Points, in no order, along strands that fork, close into loops and pass close to each other.
Two points are linked if the straight distance between their rows is under 40.1. Some points are linked to none.
(383): [ 12   7  -6  22   3  -8  10  -2  -2  -3  10   1  -6  -1   7 -18   0  -8
 -13  -8]
(32): [  5   1   9  -5 -13  -3  23  14  -4   2  -3  -8  -8  -5  21   1   9  -4
   4 -10]
(555): [  6   1   3  10  -4 -12  23   1   1   4   6   6   1  -5   5 -23  21  -9
  -7 -19]
(603): [  6  13  -6 -21  24   6 -45  -3  -1   1  11  -9   3  19   6  16 -21  17
  -9   0]
(422): [ 10  -3 -26 -10   3  14 -10  -7  17  -8  19  -3  -9  -8  18   5 -11 -19
  16  -9]
(630): [ -1  -6  -6   6   0   2   6   9  37 -13   3  -2 -12 -11 -11  12  -7   6
  -3 -11]
(785): [ 14   9  -8 -12   7   1  -2   3 -11  11  18  -4  -3   7  26   0   4  10
   2  -5]
(815): [ -8  -1  31  14 -18  -8  32   0   5  -4 -13  26  -2   3   2  -1  16  -7
  19  -8]
(771): [ -2  12  22  22  -7  -3  15 -11   3 -22  -7  -4 -13 -15   7 -20  16  -4
 -14 -14]
(108): [  4  11   1  -7   7 -15  -8   3 -18  -4  20  -9 -11  24   4 -15  11  12
  -4   4]
(795): [  1  -2 -24   4 -13  -5  -4  -3  23  -4   1   1 -11 -13   5  -3 -20  -8
 -11 -15]
(432): [  8  -6   2  -9  -9   5  21  14  16   2   1 -14  -7 -15  10   5   3   1
  -6  -9]
(980): [ -9   3  17 -12  23  -2 -25  -5 -17  21  -7  17   4  12 -29   6 -12  10
  -7  25]
(389): [  8   4 -21 -15  17  18 -29  -1  -1  -7  20 -16   4   3  23  14  -5  -6
  -1   1]
(954): [  1   7  -9 -15  16   3  -2  -1 -31  15   7 -21 -13   0  11   5  10  -5
  -7 -13]
(379): [ -1   8 -14  -1 -14  10  11   2  15 -12   8  -3 -12  -6   3  -3  -5  -7
  13   8]
(1058): [  0  -9 -15 -19   4  25  17   0  -4   9   6  10  19 -25  13  12   6 -10
  17  -4]
(47): [ -5  -7  11 -16  -1  17  26  10   6  10  -9   7   2 -26  -2  19  14   9
  22 -12]
(292): [ -1 -16 -18 -18  -2  19   9  -6   1  -3   0  11  29 -16   2  20 -11 -12
  25   4]
(602): [  0   1  21  22  -8  -9  11  -1  -8   1  -4  -3 -26  16  19  -9  21 -15
  -4 -19]
(837): [  9  17   5 -23  17   0 -25  -1   0   3   6  -5  -7  20  -2   8 -12  31
 -15  -5]
(427): [  8   8 -10  -2 -22  -3   6  -5   0  -5  16   2 -10   1   5 -17   7   3
  14   9]
(450): [  4  -6  10  -2   1   4  -1   4 -21   6   0 -31 -20  21  15   6  18 -10
  -4   5]
(724): [ -9   6  22  13 -21  -2  19  13  20  -3  -5   5  -7 -15  -9   1  13  11
 -11 -19]
(945): [  5   9 -16  -5   5 -17 -30 -12   3  -8  15  -2  -6  10   8 -15  -2   6
 -14  -6]
(854): [-11   5  17   7  -1  -1  26  -7  18 -25  -3  28   2 -28 -27  -5   6   8
   5  -7]
(357): [  0   0   7  13  -6  -2  17  -5  33 -28   3  16  -4 -23 -24  -5   3   7
  -1  -7]
(135): [  8 -11  -6  -4 -13   4  26   4  -5   6   1   9   7 -14  -6   6   2  -9
  16  -7]
(291): [  3  10  22  14 -14 -12  21   7  18 -13  -8   0 -14 -16  -4 -11  15  -3
  -7 -21]
(561): [  8 -14 -19  -8 -17   6   2  -6  20  -2  13  13  13 -13  -2   6  -5 -11
  14 -13]
(546): [  0  24  18  -1  13  -8 -29  -9 -14  10 -10  -9 -13  24  -3 -20  11  14
 -13   5]
(231): [  9  -5  -4   3  15 -16 -20  -6 -11  -5  -8 -14   1   8   7 -15  -7  -6
 -14  13]
(755): [  4  -8  -5   8   4   5 -10   8 -13  14  -5 -28  -4   4  11   2 -13  -9
 -14  15]
(833): [  5   5 -10 -20  25  10 -30   0 -23  10  -1 -23  -3   2  18  11 -13   1
 -13   9]
(934): [  5  -1 -23   4  -3   0 -16  -2  12  -9  10 -18  -6   0  12  -3 -16 -15
 -13  -4]
(591): [ -2 -14 -14   7  -9  15  19  -1   8  -8  -2  18  11  -5  -9   3 -15   1
  22  17]
(103): [ 11  -2   4  29  -1  -4   9   8   8   1  -4 -12 -13  -7   6  -5  -7  -2
 -20  -9]
(337): [ -3   6  17  29  -2 -15   3 -12 -11 -17 -16 -16 -15  -2   5 -18  11 -13
 -23  -8]
(507): [  1   2  13  21   9 -11 -19  -4 -26  22 -14 -11  -9  16  -3 -17   0  -4
 -13  20]
(497): [ 10  -3 -16 -20  -4  20  10  -3 -11   2  14  -9  10 -18  21  10   4  -6
   7  -6]
(966): [ -4   0  24  27   2 -15 -13  -4 -23  10 -26  -6   0  12  -2 -16   2 -23
 -10  15]
(893): [-11  -5  -6 -16 -10  11  29  16  19   6  -3  -5  -8 -21  -8   9   0   5
  -3 -11]
(347): [ -8  -6  23  12 -17   4  26  -4   3   0 -24  26   3  -6 -12  -2   9   5
  23   8]
(762): [ 17   4 -17   8  10  -8  -4  -3  -8   2  25  -3  -3   9  -3 -13   8  -5
  -8 -11]
(869): [ -5  -7 -14  -8   4  14  10   8  42 -12   3   3 -11 -12   3  16 -14  -2
  11 -10]
(877): [ -6   2  15  -9  17  -9 -30   4 -23  18  -5  -4   8  16 -16   1  -3  10
 -16  20]
(950): [ -8   2   9   4 -27   8  19   3  21  -2  -1   8   1 -18 -18   1  13  13
   6  -2]
(388): [-17 -11 -22 -10  -6  10  25   5  21   8  -1   7   5 -14 -10  -1  -3  -5
   3  -9]
(14): [-17 -13 -11  11  -4   6   7  -1  37  -7   2  32  18 -10 -18  10 -13   2
  13  -6]
(662): [-16  -9  -7 -10  15  24  10   1  11   3 -23   6  24 -13 -21  36 -11   9
  26  10]
(969): [  9   4 -25  -7  -7  -6 -14  -7   1   7  21  17   7   3   4  -8  -3  -1
  10  -8]
(580): [ -8   6   2  10 -31   3  22  -4   3  -5   1  17   3 -14  -3 -16  19   4
  -2   3]
(89): [-16   0  19   3   7  -3   9  10  21   9 -11  27  14 -11 -30  12   5  23
  19   1]
(613): [ -6 -15   3   8  -7   1  13  -5   6  -1 -30  14  21  -7 -26  11  -7  11
  17  13]
(663): [ -3   8  28  -5  19 -18 -25  -2 -21   6 -13  -3  -3  34 -13   8   0  14
 -20  11]
(530): [ -1  -1  -7  -6  17   4 -28   3 -19  20  -5 -25   1   5   7   1 -18  -6
  -9  16]
(50): [ 12  -6 -12  -7  -9   5  19  -1 -11  16  14   8  18  -2   5  -7  12  -5
  17  -6]
(339): [-15 -19 -13  -4  -1  17   6  -2  19  -7 -14  16  29  -5 -22  30 -16  -2
  28   7]
(1040): [-12  -9  21  12   3  -3  18  10   9   3 -28  26  26  -5 -38  13   0  18
  13   6]
(897): [ -3  18  25   9   4 -25 -19  -1 -30  -6   3  -4  -4  25  -3 -12   4   2
 -27   0]
(928): [ -7  -2  16   3   6 -10 -13   4 -31   9  -5 -18 -15  25  19  -2  15  -1
 -12   4]
(283): [ -2  -8  10 -10  -9  22  24   8   9  11 -16   9  16 -21 -16  18   3   9
  26  -1]
(1073): [ -5 -18 -11   7  -3   8  16  -6  16  -8 -16  20  26  -3 -26   6 -10  -4
  19  17]
(793): [  7  -3   0  22   6   7   2  10  -1   4 -13 -24 -12   0   2  -1  -5  -5
 -20   2]
(209): [ -3  -3  -7  -5  29 -14 -54  -6  -1  -2   2  -3   3  23 -13   4 -17  -2
 -11  14]
(461): [-19  -2  24 -11  -3   7  25  18  17  10 -10  21   6  -9 -23  13  21  16
  14   1]
(499): [ -7   9  23   0  21 -23 -23  -7 -23  -5  -2   5   3  23 -17 -14  -3  17
 -32   7]
(752): [ -1  16  22  20  -1 -22 -10   1 -29 -10   4  -5  -9  19  11 -21  10 -12
 -23  -5]
(445): [  6   1 -24   0  -3   6 -28  -1  18  -3   9 -10  -7   3  20   8 -17 -20
   5  -9]
(722): [ -6 -10 -18  -4  23   4 -30   2  -7   0  -4 -14   6  14   6   3 -19 -16
  -1  23]
(1011): [ -9  14  13  13  19 -11 -30  -8 -25   7 -13  -8 -10  19  -7 -19   4   0
 -14  23]
(464): [  7  -9 -21  -2 -12   3  -1   0   6  -3  14 -18  -1  -1  11   0   3  -4
 -12  -6]
(247): [ -7   2  -2  -4  18  -9 -38  -1 -12   6   0  -9  10  26 -17   0 -10   3
 -22  21]
(675): [  9   7   3  -1 -11   0   8   4 -14  14   6 -10  -8   5  24  -9  11  -2
  -1  -5]
(923): [-16   0  21  13  -9  -4  31  -5   8 -12 -18  29   9 -19 -25  -7   3   9
  11   1]
(23): [ -5  -9   0  -5 -14  15  17   4  28   4 -10  13  10 -23 -17  12  -1  13
  13   3]
(88): [  3  -2 -14  11 -17  -9  13  -1  13  -8  10  15  -5 -16   4  -9 -18   2
  -4 -13]
(718): [  0  -4  24  29   4 -14  -6   0  -8   0 -24 -18  -8   7   4 -12   9 -12
 -21   5]
(39): [  3   4   5   5  24 -22 -29 -13  -9 -10   6  -1   3  19  -7  -9  -1  19
 -28   5]
(978): [  1  10   5 -16  24   2 -14   3 -37  18  -3 -24 -10  11  16  10   0   9
  -8  -1]
(710): [  9  11 -19 -20   9  13  -8   4  -7   3  22 -18   7  -3  31  11   0  -3
  -1  -4]
(1048): [  1  -6 -18  -8  -3  16   9   5  28  -8  13 -10 -10  -9  11   9  -6 -12
  13   1]
(536): [  6   5  18  20  -4 -15  12  10 -18  -6   1  -8 -13  19  20  -9   6  -8
 -15  -6]
(1025): [ 11   6 -16 -18  12   2 -42   0   2  -6  16 -13   4  20  16  15 -14  -7
   3  -4]
(559): [ 11   0 -14 -15  -4   0  -1   0 -15   8  19  21  17   3   5  -5   3   1
  20   4]
(20): [  1  -6 -17  -3  -4  15   1   2  -6  -3   9 -27 -11  -3   5  11  10  -8
 -10   2]
(624): [  6  18  -1 -33  18   3 -15   2 -12  -1  24  -4  -2  18   4  18  -1  22
  -5 -11]
(517): [ -1  -5 -15   1 -16   7  16  -6 -11  12  -7  17  22   0  -3  -2 -11   4
  23  18]
(159): [ -8 -11  -5   9 -11   3  11  -8  41 -21   3  22   4 -19 -11   4  -7   0
  12  -5]
(280): [  2  -4  13   4 -21  -6  29   4 -10   9  -2  19   3   0   5  -4  10 -11
  20  -9]
(907): [-13  -3  -1  14 -21  -3  21 -13  -7 -10  -6  29  11 -12  -6 -17   3   0
   4  10]
(55): [  6   9  -6   2  17 -20 -42  -9   2  -8   8   2   7  17   7 -14  -9   9
 -23   1]
(453): [  6   5  10 -13   6  -9 -22  -4 -34  10  -1 -17 -19  15  13   1   3  10
  -5   2]
(1083): [  4   2  17   5  -6  -3   8   8 -10   5 -15 -33 -17  11  15   2  16 -14
  -7   6]
(1037): [  8   8 -18 -17   3 -12 -29 -14   3   8  20   6  -8  10  11 -11  -2   7
   3 -11]
(294): [ -1  -7  16 -15  -2  19  35   8  -2   6  -7  -9  -1 -14   2  17  20  -6
  23  -8]
(407): [  6  14   0   6 -16  -9   0   3  -3 -14   7 -13 -15  10   7 -21   0  -2
   3   6]
(314): [ -7 -11  -7  14 -16   1  16 -12   6 -19   6  23   3 -12 -11 -10 -10   4
  13  14]
(843): [  5 -19 -18 -16  -7  17   3   3  24  -2   2  13  22 -20  -1  23  -7 -13
  23  -7]

A piece is two or more points that can be reached from each other along the links. Count, over all rows, the pieces, the separate loops (a circle has one, a figure eight two, a Y none), the forks (points with three links) and the tips (points with one).
pieces | 5
loops | 0
forks | 11
tips | 21

A fork is a point with three links, a tip a point with one. Leave the first point through the second and follow the links. Name the first fork or tip that comes.
(159), (357) | (499)
(50), (135) | (14)
(546), (1011) | (950)
(724), (291) | (546)
